Points on a hilly landscape, in no order, each with its height.
A ball rolls from a point to whichever of its 6 nearest points has the largest drop for the distance, and stops where none of them is lower. Distance is the straight distance between rows; heights are no part of it.
bip height 481: [131 172 139 139 140 139 130 114  78 159 116 101 128 102 155  98 111 112
 136  76 133 153 164  97 170 157 132 179 136 127 100 128 134 162 113  73
  49  66 115 200  95  88  86 122 131  96 154 145 167  83 132 132 114 126
  98 127  86 121 106 172 124 144 154  91 118 115 124 185  99 173 159  87
 181 113 101]
fis height 81: [136 107 136 105 122 138 121 123 161 122 142 128 135 142 110 135 191 130
 146 119 119 118 127 126 104 134 152 117 113 104 152 145 117  90 130 161
 140 160 144  80 138 163 134 140 136 141 113  99 101 163 112 121 117 119
 123 137 137 114 165 100 144 133  97 140 136 132 149 115 133 109 105 140
  87 118 156]
golog height 379: [150 106 146 108  97  95 138 159 141  93 145 145 129 110 146 145 110 166
 123 153 106 152  96 194 127 147 115  98 124 162 143 124 124 190 153 137
 164 124 156 148 139 146 140 133 116 186  87 168 130 115 160 103 168 114
 149 134 142 148 112  81 117  91 121 118  92  97 117 146 127 136 111 121
 147 117 100]
tilif height 279: [121  92 120 104 163 169  94 123 107 172 109 179 150 140 137 117 155  82
 140 126 147 140 157 110 141 133 133 129  81  67  86 136 145 196  88 130
  54 107 135  91 115 146 104 184 122  44 183 137 128 116 113 124 106  91
 161 137 129 171 150 178 144 148 114  80 189  59 108 206 136 150 137  82
 123 117 165]
vifot height 395: [121 168 122 166 146 114 167 134 124 107 125 104 138 127 145 158  71 154
  82 135 137 134  94 124 130  89 116 133 181 164 143  94 117 120 148 116
 182 129 122 175 139  83 139  93 133 165 115 121 144 119 133 146 128 162
 148 100 143 104 126 106 103 110 141 142  92 158 103  70 120 138 174 155
 142 142 101]
fupa height 167: [116  99 140  84 120 129  95 137 123 148 124 165 129 135 157 127 151 116
 141 114 109 149 120 156 126 164 146 118  90  86 137 129 151 185 123 130
  92 132 153 131 124 155 109 183  95 108 124 172 134 118 122 100 151  85
 160 146 144 170 106 124 136 124 105  80 137  66  89 207 146 159 107  98
 133 109 136]
Pon height 466: [143  76 129 101  69 105 128 145 151  65 150 135 102 119 120 137 158 140
 153 157  89 127  78 203  92 154 132  74  73 153 160 126 162 141 129 157
 176 154 153 119 149 176 146 136 115 169 113 172 123 150 156  78 171 126
 155 148 117 144 119  80 113 115 115 121 124  94 143 138 139 107  80 152
 123 136 118]
tepu height 318: [142  95 135  98  80  99 125 152 148  77 145 151 106 124 136 141 139 152
 134 144  92 148  85 195 107 156 124  90  96 150 150 113 155 167 145 149
 161 138 160 130 137 155 135 141  98 174  93 169 134 142 145 101 171 110
 154 136 124 158 107  82 112 113 115 109 109  88 118 146 135 125 100 124
 139 116 111]
bome height 438: [144 183 126 145 124  98 169 131 102 108 173 112 157  95 187 131   4 157
  85 158 138 123 134 145 205 140 119 136 157 194 119 103 105 196 200 100
 174  90  76 225 130  69 128  80 113 194 116 144 150  79 169 136 134 150
 160  82 132 104  97 123 118  67 149 153  60 140 108  86  92 125 187 113
 175 141 107]
gisu height 364: [135 128 129 125 174 161 105 105  84 184 111 138 136 113 122  97 145 100
 143 106 167 148 179  81 157 136 129 161  99  89  87 118 134 194  84  89
  48  77 131 141 101 127  97 165 128  42 182 132 146  94 119 135 107 105
 130 131 101 157 139 202 125 153 132  81 177  81  95 195 119 156 142  79
 151 116 144]
guti height 435: [128 142 127 148 139 127 135 121 159 132 141 123 132 136 109 152 148 131
 119 137 123 111 120 110 111 103 119 124 154 136 162 119 106  69 146 143
 157 161 134  92 140 136 149 116 150 158 117  88 113 136 107 144 117 141
 114 119 139  89 153 108 142 126 109 160 110 168 138  66 130 127 122 160
 101 139 147]
kov height 261: [131 133 134 103 148 146 109 113 127 155 113 116 146 142 116 128 187 127
 144 105 125 124 137 113 121 130 129 135 121 101 142 143 122  93 119 140
 101 133 130 106 121 143 115 145 144  96 121 108 110 145 117 132 121 113
 116 152 142 138 149 127 145 153 127 119 153 118 127 147 132 148 118 111
  96 101 152]
fik height 471: [138 169 133 130 138 119 147 113  97 145 125 100 136 106 164 123  86 131
 120  91 117 148 144 118 176 153 133 183 165 145 116 128 118 169 164  84
 103  90 117 205 105  83 100 107 126 141 124 147 147  92 137 132 126 134
 116 133 111 113 100 139 118 118 146  99  96 128 114 155 105 183 161  95
 170 109 103]
Beg height 341: [130 186 113 145 134 114 168 137 115 100 142 105 148 112 163 144  27 165
  79 137 131 128 108 129 160 113 122 151 175 179 119  91 122 144 173  96
 167 114  86 209 128  57 123  77 112 180 117 129 137  89 146 143 123 157
 147  89 140 110 104 124  99  92 146 151  67 161  98  82 117 122 190 140
 160 151 102]
Rovi height 507: [119 126 122 176 128 110 168 138 162 104 144 117 115 128 115 161  98 137
 111 162 128 116 114 117  98  83 136 101 160 153 149 105 112  83 134 150
 193 152 140 115 142 140 174 112 135 176 107  87 119 135 115 138 120 152
 142 104 137  77 159 123 126 126 109 169 104 174 128  35 138 109 123 186
 115 159 142]
vanul height 534: [117 173 131 177 143 128 152 113 136 143 107 104 128 136 112 158 115 131
  91 123 145 105 103  93 128  88 118 154 175 143 150 111 114  69 143 119
 149 154 114 123 140 105 145  98 153 142 127 102 127 141 102 162 100 144
 105 117 139  96 132 127 126 126 142 152 109 172 127  81 129 137 140 159
 117 145 119]
kudo height 154: [138 193 126 144 139 120 153 116 114 123 112  85 139 133 142 144  80 142
  97 108 129 126 110 114 151 112 118 169 176 154 135 108 136 126 152  94
 139 120 102 184 126  66 121  95 134 157 129 137 140 112 129 147 119 151
 110 116 137 111 104 110 106 114 155 136  95 160 106 111 110 145 166 130
 156 127 105]
dif height 465: [112 174 139 158 144 151  99 105 111 184  80 134 111 123  88  87 161 108
 127 114 164 101 170  58 140 128 118 166 146 124 104 173 104  70  91 115
  60 136  88  94 125 122 114 131 144  66 149  89 130 142 123 176  81 139
  65 134 114 121 131 187 152 164 169 145 159 177 162 148 106 132 132 111
 105 127 132]
Bug height 474: [112 176 122 183 141 131 164 135 143 132 124 108 118 135 123 159  82 145
  86 141 149  91  96  97 114  75 123 133 179 163 127  97 125  68 137 134
 174 159 111 140 143  78 154  95 141 152 136 101 134 128 109 167 100 159
 124  89 147  97 137 125 109 126 151 156  94 192 114  53 134 124 148 175
 132 173 120]
mokem height 748: [148  49 123 108  49  94 138 148 146  50 151 122  88 131 103 122 130 138
 151 165  84 110  81 202  70 138 130  69  90 146 141 118 162 116 137 149
 206 158 154  96 154 187 167 121 120 171 118 160 121 159 133  77 164 133
 152 139 103 139 119  87 108 130 120 137 144 111 174 103 145  72  63 168
 125 153 118]
Nubis height 606: [142  85 124 141 103  97 158 162 155  69 159 130 115 128 130 155  87 155
 125 181 114 139 100 185 112 114  97  80 136 177 146 108 124 154 140 156
 192 121 167 142 133 137 159 106 121 205 103 133 140 117 153 117 177 148
 168 113 131 134 124  79  96 102 122 160 106 109 118  83 141 110 125 164
 145 139 102]
zaba height 391: [126 160 121 151 125 109 169 145 119  92 155 118 146 113 169 139  15 168
  98 161 142 132 114 158 170 119 112 125 151 189 126  97 112 182 178 113
 184 107 106 207 135  77 139  83 113 185 106 133 149  92 165 143 142 156
 167  87 148 121 102 107  98  78 143 159  74 150 104  79 108 132 175 141
 173 145 103]
tenu height 162: [137  87 119  90 126 148  82 120 153 129 150 172 157 144 124 109 215 101
 173 122 104 109 158 131 119 155 160 125  93  70 122 184 108  83 115 172
 123 158 110  44 123 171 123 159 118  82 126 113  67 176 101 116 120 122
 132 151 135 121 154 130 180 164  86 147 164 123 171 141 129  80  94 110
  71 137 188]
doruf height 240: [134  91 143  86  84 107 102 148 134 103 135 159 113 125 146 135 153 126
 142 130  96 145  89 194 109 179 148  90  83 120 144 135 153 187 141 146
 130 143 156 127 133 158 135 170  94 152 101 183 133 127 145  89 170  86
 154 147 140 169 111  99 137 110 106  86 122  78 114 186 132 142  95 109
 138 111 119]
mimav height 361: [121 141 139 116 172 155 120 116 109 172 107 111 144 134 112 122 169 117
 135 102 138 141 148 106 133 127 116 151 136 109 134 140 122 120  99 118
  62 116 126 127 113 120  99 132 143  94 139 116 127 122 124 137 113 117
 108 145 132 125 134 143 134 139 134 104 150 124 123 163 130 157 140 110
 127  98 129]
Gez height 528: [116 176 133 152 156 153 111 101  85 177  91 106 113 111 107  88 138 109
 127  88 158 126 177  63 157 128 114 169 129 118 111 141 126 108  94  89
  57 107 100 141 113  95 105 122 153  72 164 111 153 121 135 161  99 136
  61 140  92 135 113 180 125 159 168 112 158 153 137 167 119 137 144 100
 138 111 107]
povo height 325: [135 101 136 101 120 107 128 145 139 108 143 122 129 136 137 162 138 150
 140 134 107 142 105 171 119 138 126 112 121 135 162 124 126 151 139 144
 150 132 163 134 131 148 125 133 120 172  92 150 129 136 145 106 153 110
 141 140 144 151 125  84 118 109 111 106 114 102 111 140 143 145 120 123
 123 106 117]
fadu height 320: [110  76 103  82 143 171 101 110 102 176 124 205 139 168 151 125 138  60
 132 132 170 134 136 127 131 149 134 106  64  55  97 136 176 222  91 131
  76 125 133  97 113 160 115 200 100  38 193 155 137 105  99 106 115  91
 184 137 117 194 142 189 143 142  98  90 182  48  92 214 151 131 145  74
 135 147 172]
vobi height 217: [ 94 172 114 193 142 120 165 154 136  88 135  99 141 117 137 153  29 156
  68 156 141 115  93 118 135  71 125 114 178 174 116  83 135 106 135 131
 191 137  99 168 140  69 154  82 128 153 126 107 141 108 136 163 125 174
 181  72 159  99 125 132 103 111 149 169  92 183  87  33 134 122 180 176
 143 184 117]
nomob height 359: [123 105 136 120 172 172  94 108 110 181 108 155 150 129  99 109 177  85
 142 120 166 133 175  76 146 136 115 146 103  79  92 137 112 144  73 128
  45 105 113  84 104 124 103 166 146  46 170 113 125 121 123 145 104 109
 122 146 122 163 152 179 153 176 148 104 197 111 119 179 131 133 132  90
 111 110 159]
vokil height 117: [127  90 122  89 123 138  98 115 148 122 139 155 141 143 122 118 190 118
 164 120 102 113 137 145 106 147 153 103  90  82 142 161 131  93 128 157
 147 163 134  70 145 172 131 157 125 114 108 120  85 181 109 107 139 122
 125 156 136 124 150 108 161 142  88 135 138 120 162 130 134  98  83 128
  76 121 172]
rut height 310: [124 127 138 114 127 112 127 138 135 126 123 123 134 132 141 144 135 141
 129 119 116 162 119 154 130 144 132 128 130 129 146 122 131 156 136 129
 123 124 149 147 121 134 112 129 124 152  94 145 135 119 141 117 147 109
 125 134 143 147 115  87 116 100 114 100 112 103 111 142 136 157 130 111
 129  98 119]
nif height 389: [133 144 144 114 166 141 120 104 100 173 111 119 143 122 138 102 141 121
 137 102 137 145 152 102 154 144 129 161 130 104 119 134 124 155 117  94
  59  98 136 151 109 109  97 141 134  94 140 142 141 110 133 143 120 120
 114 143 118 148 123 158 124 137 140  80 145 105 111 183 121 182 140  94
 148  97 118]
Ziri height 773: [142  42  99 135  35 100 160 147 144  50 159  92  70 134 104 105  98 123
 153 184  92  97 104 197  49 120 130  55  98 143 121 109 145 112 132 158
 222 143 152  79 160 198 198 109 126 157 131 145 120 162 136  83 164 143
 164 122 101  90 135 103 111 146 106 162 145 120 220  58 149  40  57 203
 119 181 143]
fus height 367: [137 128 142 113 127 100 142 143 128 130 140 134 131 118 160 138 116 150
 114 129 112 158 124 164 151 151 127 137 150 160 138 126 124 184 169 128
 134 108 151 168 117 123 118 122 117 167  88 152 138  98 150 115 153 112
 137 127 142 141 107  94 129  86 125 110  83 103 103 150 123 159 142 114
 152 107 103]
Tam height 429: [141 126 138 130 121  91 154 147 142  84 153 138 127 120 144 147  83 166
 113 166 119 149 111 186 141 137 111 113 143 179 139 116 121 182 164 144
 169 110 159 161 133 119 147 113 117 193  98 146 144 106 160 126 162 123
 152 113 144 141 120  89 113  85 123 135  81 104 111 111 128 135 143 131
 153 127  95]
tanis height 515: [146  81 133 122  77 101 145 155 154  59 145 132 105 131 120 138 125 149
 133 171 101 132  76 192  86 136 112  78 112 155 153 109 142 157 144 156
 191 133 157 124 150 164 151 125 121 196  98 150 137 132 157  98 174 129
 149 129 125 146 123  77 100 113 121 134 116 103 140 112 143 108 103 153
 134 130 104]
Lugun height 305: [133 106 126 135 123 123 133 134 160 117 141 118 119 138 112 146 148 127
 139 145 113 121 123 137 100 111 136 111 139 129 158 115 116  81 143 152
 168 151 153 107 151 155 145 125 143 168 107 100 110 149 114 110 132 140
 113 134 129 104 158 103 131 113 109 144 104 147 141  71 133 109  99 162
  94 140 141]
puzib height 412: [130 136 123 138 152 160 115 108  78 178 107 123 122 103 131  78 113 103
 161  93 164 157 184  68 173 141 128 174 102 110  70 117 144 186  95  67
  35  53 129 182  83  97 102 147 128  44 187 133 175  83 124 136 110 119
 107 133  73 154 124 230 118 157 138  77 152  96 109 199  96 158 150  82
 185 116 114]
tunuk height 483: [136  59 112 113  72 112 138 139 166  77 161 115  91 133  98 127 142 132
 154 166  96 114 103 175  67 121 143  76  91 119 149 120 133 100 136 157
 206 156 159  82 160 200 161 124 130 167 115 126 108 176 115  87 157 139
 135 128 114 111 136  90 125 128  95 144 128 127 182  71 149  69  78 179
  98 149 142]
Taso height 277: [118 108 134 124 165 157  82 115 117 180 107 151 142 131  93 105 189 102
 148 119 148 115 176  80 140 125 119 146 105  90  92 154 109 110  90 138
  70 126 113  68 109 136 110 156 143  55 167 107 103 143 110 145 104 110
 122 138 128 145 146 174 156 177 146 124 195 127 135 160 120 131 126 101
  95 111 170]
sidi height 455: [133 154 138 135 149 121 144 123 140 127 126 109 131 140 127 163 120 145
 100 129 129 129 106 129 125 109 122 135 169 142 158 109 106 108 149 124
 157 144 141 149 135 108 136 106 138 162 111 116 126 117 123 133 128 138
 119 118 137 106 130 102 104 119 133 137  98 155 117  95 134 142 143 148
 118 119 115]
pul height 779: [134  66 118 139  82 103 158 150 171  69 167 123 110 134 114 139 109 126
 136 177  88 122 104 168  67  96 120  71 114 151 145 108 129 106 132 154
 210 145 171 103 161 182 171 108 138 187 111 115 114 137 130 101 153 147
 152 113 122  99 147  92 115 114 111 174 125 137 156  62 155  83  99 184
 112 155 136]
vukun height 443: [133 144 146 109 157 128 126 126  99 172 114 120 139 121 163 112 125 131
 135  96 109 151 147 121 161 156 146 153 132 108 121 129 129 191 135 105
  70  84 144 172 104 114  89 145 114 101 133 153 145  94 137 116 124 106
 136 143 127 140 114 154 126 118 131  72 114  93 101 184 121 187 137  76
 166  99 117]
vizon height 363: [130 137 137 136 166 140 102 118 125 162 116 140 145 138  90 108 190 111
 139 121 134 108 175  75 136 132 120 155 123 103 113 168 100  82 102 128
  84 138 106  70 115 136 118 148 152  90 136  85 104 151 111 155  99 127
  94 138 130 119 149 154 161 165 142 133 171 143 147 151 129 124 121 115
  95 112 168]
Nela height 180: [125  93 123  83 139 161  87 122 134 152 119 163 162 151 127 117 200  98
 152 109 128 123 151 120 120 144 139 139  97  78 117 166 132 109 103 155
  98 138 119  63 126 161 117 162 127  73 143 113  93 150 112 118 117 107
 137 152 137 139 150 130 167 158 110 117 177 107 141 165 135 116 112 104
  85 114 177]
Niri height 533: [110 194 133 174 126 152 104 107 101 181  65 113 100 111  87  87 131 108
 123  90 178 116 174  73 135 118 124 175 150 117  90 157 132  75  92  87
  61 127  81 131 121  97 106 107 143  57 164  97 154 124 133 175  87 135
  39 131 104 141 113 191 126 144 177 151 150 179 171 149 114 124 134 119
 138 127  96]
Vog height 584: [131  89 111 161 102 103 170 149 172  96 171 117 108 128 113 143  96 137
 141 164 122 116 113 140  78  84 126  85 136 142 146 117 118  91 138 170
 207 142 162 104 152 177 177 115 140 173 112  96 125 141 120 120 140 145
 158 109 123  80 156 103 105 124  96 165 113 151 147  28 147  83 101 196
 104 160 147]
Gar height 555: [103 194 129 165 125 145 123 104  89 160  78  91 103 114 106  98 112 121
 120  80 164 116 150  70 143 117 123 179 154 136 104 149 140  79  99  80
  72 118  78 151 124  74  95  94 142  86 155 121 157 121 125 170  99 140
  50 135 106 132 110 169 106 146 171 142 130 174 154 144 122 139 144 127
 147 119  88]
zozis height 273: [134  70  97 111  76 108 128 131 167  93 165 133 121 146 106 111 166 124
 168 149  89 107 130 156  89 137 171  90  94 107 147 143 129  74 146 169
 187 172 144  75 155 208 163 123 125 147 116 106  93 191  96  90 139 132
 123 136 113  84 152  93 138 127  87 163 125 132 200  82 131  60  60 167
  98 154 161]
Fifi height 309: [132 122 137  99 159 140 118 122 131 147 119 128 141 133 142 134 169 125
 135 106 121 146 128 122 136 141 127 134 120  98 140 123 130 139 121 113
  93 125 156 126 112 133 107 150 126 112 118 137 125 133 123 116 130 102
 128 143 149 147 131 123 132 132 113  97 145 110 108 165 135 156 125 104
 116 102 125]
bab height 225: [124 122 135 108 129 140 122 128 156 126 126 130 132 145 125 152 169 135
 137 119 115 133 118 131 118 124 131 123 129 113 149 130 127 108 123 137
 131 139 150 106 139 149 123 131 131 139 119 127 117 145 124 123 129 122
 117 137 133 133 144  98 140 122 113 115 133 121 126 126 144 147 117 119
 103 105 131]
bozu height 430: [123 160 133 148 150 140 114 112 145 160 113 126 139 146 101 128 183 119
 137 115 135 101 145  88 116 126 127 152 147 118 130 151 100  67 124 141
 109 161 107  76 127 135 136 135 155 115 126  84 108 154  96 157  96 132
  81 128 132 106 141 141 142 136 139 151 142 158 155 113 123 130 111 128
  88 124 151]
Vozot height 470: [141 179 132 133 129 105 154 121 102 129 139  99 140 108 181 132  58 154
 105 117 122 141 132 134 190 151 127 163 169 163 129 121 124 169 193  92
 137  83  94 213 119  76 110  84 120 176 111 151 147  89 157 129 128 139
 122 110 122 110  94 126 118  90 150 127  70 145 119 130  99 158 167 105
 179 115  93]
bofut height 151: [123  75 112  76 120 149  80 120 146 130 138 165 150 148 133 116 196 103
 172 122 114 111 146 136 110 155 160 108  81  67 122 168 142 107 104 157
 116 155 113  57 134 176 126 169 107  84 142 138  85 171  89 102 126 113
 138 155 141 139 139 122 189 161  90 134 173 108 155 153 131  81 102 113
  73 130 173]
Pupef height 730: [127 117 120 157 126  99 166 155 164  71 161 113 120 125 130 163  70 141
 121 169 120 143 109 156 107  91 102  89 149 166 149  90 119 116 139 152
 192 131 158 139 146 135 165 103 135 189 107 104 128 126 135 120 149 152
 161 106 141 105 140  94 107 109 124 181 101 141 111  44 144 110 134 181
 134 158 122]
Vevi height 241: [107  78 112  80 131 152  87 117 116 149 127 190 137 149 158 133 152  75
 145 121 132 130 122 157 127 157 138 111  56  70 111 138 169 194  98 137
  87 139 148  94 112 169 112 205  86  71 167 173 129 135 111  90 130  85
 171 143 131 178 124 151 151 140  93  91 172  60  97 214 150 123 114  94
 125 118 148]
Puf height 358: [140 168 137 115 151 105 154 125 113 134 126 115 140 119 160 144  94 150
 111 121 123 147 123 139 163 144 124 159 170 156 137 117 116 163 153  99
 122 103 132 196 113  89 104 104 119 159 107 137 139  94 141 136 134 122
 124 130 134 120  99 112 124  96 138 105  96 129 107 132 115 165 152 115
 154 114  99]
gizo height 461: [140 170 142 126 157 131 135 116  96 152 113  93 131 124 143 130 122 128
 129  95 119 149 139 107 153 138 125 169 146 126 130 120 118 149 132  91
  85  99 115 173 106  97  94 113 138 123 127 139 139 102 135 139 121 123
 110 132 121 134 110 137 119 124 145  96 123 119 119 163 122 172 144 100
 149 104 108]
vok height 460: [ 94 167 100 216 138 126 166 165 155  98 128 109 126 103 139 145  22 160
  60 159 149  94  86 110 114  46 144 105 176 167 107  90 130  83 126 136
 195 159  94 146 130  84 178  98 128 135 134 107 148 123 114 164 106 162
 176  54 157  89 134 149 118 124 133 176  84 195  83  20 141 112 165 195
 150 207 125]
sano height 467: [150 123 132 125 115  80 169 162 134  87 162 136 126 101 154 142  61 169
 112 183 122 144 121 186 159 148 109 100 132 198 131 126 107 214 177 146
 188 102 144 173 130 117 150 105 117 214  83 149 143  95 177 115 166 133
 169 110 148 128 104  91 121  79 131 150  78 102 106 103 107 132 144 122
 172 125  94]
gedes height 448: [141 126 133 130 122  88 170 165 142  84 157 133 132 124 151 140  45 167
 106 171 134 152 112 163 152 121 105  98 156 197 136 116 111 175 168 135
 195 113 150 186 134 110 162  96 115 210  91 130 146  90 161 132 164 146
 169 100 156 123 102 103 107  76 131 169  86 129  95  75 121 130 161 146
 159 137 105]
dizu height 205: [112  76 115  74 142 167  75 114 115 153 130 190 148 153 133 120 183  74
 140 116 144 126 150 126 123 139 134 120  76  54  93 148 154 157  83 146
  83 134 127  70 127 159 111 183 105  49 167 146 110 142 109 120 111  89
 171 145 133 174 144 148 163 152 101 109 208  82 116 199 141 114 128  92
  93 117 181]
Med height 400: [120 185 120 180 137 126 162 133 121 120 115  91 120 129 137 150  58 151
  78 127 159 114  90 112 132  97 122 150 178 163 121 100 129  95 149 106
 157 133  98 163 138  56 139  80 132 142 131 125 139 113 117 156 112 162
 118  98 139 115 118 125 104 113 165 145  85 176 109  79 119 126 171 159
 136 152 103]
ref height 484: [ 98 144 109 197 141 127 161 157 151  92 141 115 131 111 122 156  42 150
  69 164 142 111  92 112 102  51 137  96 164 158 129  94 115  85 142 148
 198 152 127 133 137 104 174 101 139 166 136  95 135 126 122 151 118 163
 176  71 150  73 136 133 116 117 128 179  98 176  98   5 139 101 151 196
 143 191 130]
badar height 385: [143  64 134 105  53  85 117 153 128  61 149 148  91 121 130 136 143 150
 140 153  83 140  63 218 102 165 129  62  77 160 146 126 170 169 140 151
 173 146 145 114 142 158 142 149 103 182 108 198 120 137 167  74 185 110
 171 141 114 164  95  82 128 115 124  97 115  80 134 167 121 109  70 133
 156 140 114]
totav height 444: [130 138 130 126 168 155 111 106  91 181 102 123 126 117 110  99 153 108
 135 102 158 136 158  73 140 132 112 158 123  94  97 122 118 128  85  95
  29  90 115 133 103 105  99 143 143  61 166 124 138 114 124 156 108 115
  95 148 116 142 140 181 129 156 148 107 168 124 118 181 124 147 136  96
 128 107 131]
Vuru height 602: [109 199 120 167 121 135 134 115  99 156  81  82 102 133 121 122 110 133
  99  93 160 117 117  86 137 107 122 172 171 142 115 127 136  83 133  92
 114 130  84 160 130  59 107  79 142  99 145 120 152 115 117 165  94 154
  67 118 112 123 108 156 100 132 179 129 116 188 138 135 123 138 166 137
 147 134  92]
Sosut height 454: [142 112 139 123 118 101 151 145 144  92 143 120 122 135 128 163 113 143
 123 150 116 144 106 163 116 124 111 104 147 149 162 113 114 135 140 142
 172 130 158 132 141 135 138 118 122 190  84 140 132 124 145 123 152 137
 138 125 140 133 132  83 113  99 108 142  99 120 118 105 139 138 129 138
 133 120 116]
misep height 475: [127 173 131 149 134 153  99  94  75 169  88 106 105 106 104  76 113 105
 150  83 183 146 174  55 160 127 115 173 124 120  86 144 144 123  78  68
  34  84  98 165 104  87  93 124 136  56 182 118 182 112 134 154  98 134
  58 139  79 151 119 199 120 165 159 121 152 149 142 179 110 132 146 111
 172 117  90]
teruf height 370: [130 164 137 132 163 149 110 107 120 182 101 129 129 135 105 107 176 113
 136 105 139 115 154  91 135 127 120 160 138 107 130 145 110  98 109 119
  73 131 117 105 110 118 102 136 153  89 134 102 123 134 119 153 106 117
  95 143 131 133 136 157 134 153 146 122 162 139 133 151 127 156 122 107
 107 103 139]
Sil height 422: [127 146 130 156 161 146  93 112 123 180  99 159 140 129  89  94 189 108
 145 123 159 100 197  58 142 123 124 166 127 118  96 195  92  80  91 143
  59 137  90  59 109 135 127 149 157  61 142  73 101 153 119 166  85 126
  86 142 124 109 136 184 161 180 170 159 175 160 162 146 106 111 114 104
  97 138 172]
bepi height 198: [132  89 130  85  86 130 118 122 160  96 148 138 117 140 113 133 179 121
 152 133  98 117 115 161  88 138 152  87  80 109 154 129 147  87 124 160
 170 154 146  83 146 186 145 143 113 136 108 128 103 165 112  84 148 123
 135 149 124 129 140  92 146 124  90 139 137 120 158 121 142  87  87 150
  81 125 152]
pode height 492: [120 184 135 150 134 147 115 106  82 165  90  92 114 113 131  94 112 121
 132  75 153 147 155  74 153 134 122 182 148 133 114 141 142 134 113  67
  54  90  91 185 108  75  82 106 135  79 164 133 160  97 138 143 111 147
  64 142  92 127 107 173 110 144 167  99 130 145 129 172 110 158 158  99
 166 108  82]
suzuv height 237: [128 103 140  93 117 135 112 134 144 122 128 146 139 131 134 129 161 127
 135 123 103 135 103 167 122 145 134 116 100 103 164 120 155 148 125 141
 120 141 160 124 132 155 110 158 114 135 111 155 124 139 126 110 144  97
 135 146 145 157 123  92 127 116 104  91 127  98 114 157 147 141 105 109
 115 107 131]
gisi height 179: [130  93 127  73 115 138 103 131 138 126 130 150 138 139 124 137 181 113
 152 114 110 133 115 150 110 152 143  99  82  93 141 137 153 119 120 155
 111 149 151  90 135 164 127 162 110 115 125 143 110 157 127 104 139 104
 143 147 138 154 136  95 142 134  93 104 158  95 123 165 143 119 102 114
  96 114 138]
lome height 494: [113 179 134 160 147 148 124 110 125 166  97 111 126 139 102 129 154 130
 107 110 147  98 134  70 122 117 124 158 151 130 134 141 107  54 134 118
 111 144  95 119 127 103 140 115 156 114 135 108 123 140 113 169  93 147
  79 132 122 106 133 148 132 145 156 139 124 181 142 121 114 137 133 138
 110 124 111]
Kepeb height 392: [129 189 139 138 140 129 142 110  92 146 101  90 127 110 149 120 101 138
 116  86 131 137 144 103 161 139 120 178 173 146 117 119 130 130 134  81
  92  95 109 188 118  77  96 104 132 125 147 140 148 100 137 147 111 139
  88 135 108 118 103 150 110 132 154 105 109 150 116 151 107 160 161 118
 175 109  96]
zomel height 178: [134  91 124 105 100 122 114 120 162 113 158 140 129 145 106 120 184 118
 155 136 107 113 134 134 104 126 159 108 110 105 151 147 120  74 133 164
 171 171 142  75 145 188 146 139 141 129 105 109  74 178 100 101 133 127
 123 149 131  98 155 104 158 135  81 150 135 131 183  98 133  85  78 144
  81 134 163]
Rofot height 189: [129  79 118  93 147 170  74 120 122 148 135 211 158 145 128 110 208  89
 157 125 135 103 185  99 133 137 141 139  98  69  80 182 122 123  85 161
  97 142  95  29 122 159 119 174 121  45 161 114  69 167 106 121 107 115
 132 144 138 135 161 163 189 179 121 138 209 111 149 165 133  98 125  96
  72 132 205]

Call two points neighbours if one is among the 6 nearest of the other. Go from one point of each pair to the other, from neighbour to neighbour, staying as low as possible. Name the highest point that can't be avoided.
fis / kudo => fus
kudo / vobi => Beg
fupa / fis => gisi

For each start below, name the point where the ball stops.
gedes => kudo
nomob => fis
Niri => fis
tanis => fupa
golog => fupa
teruf => fis
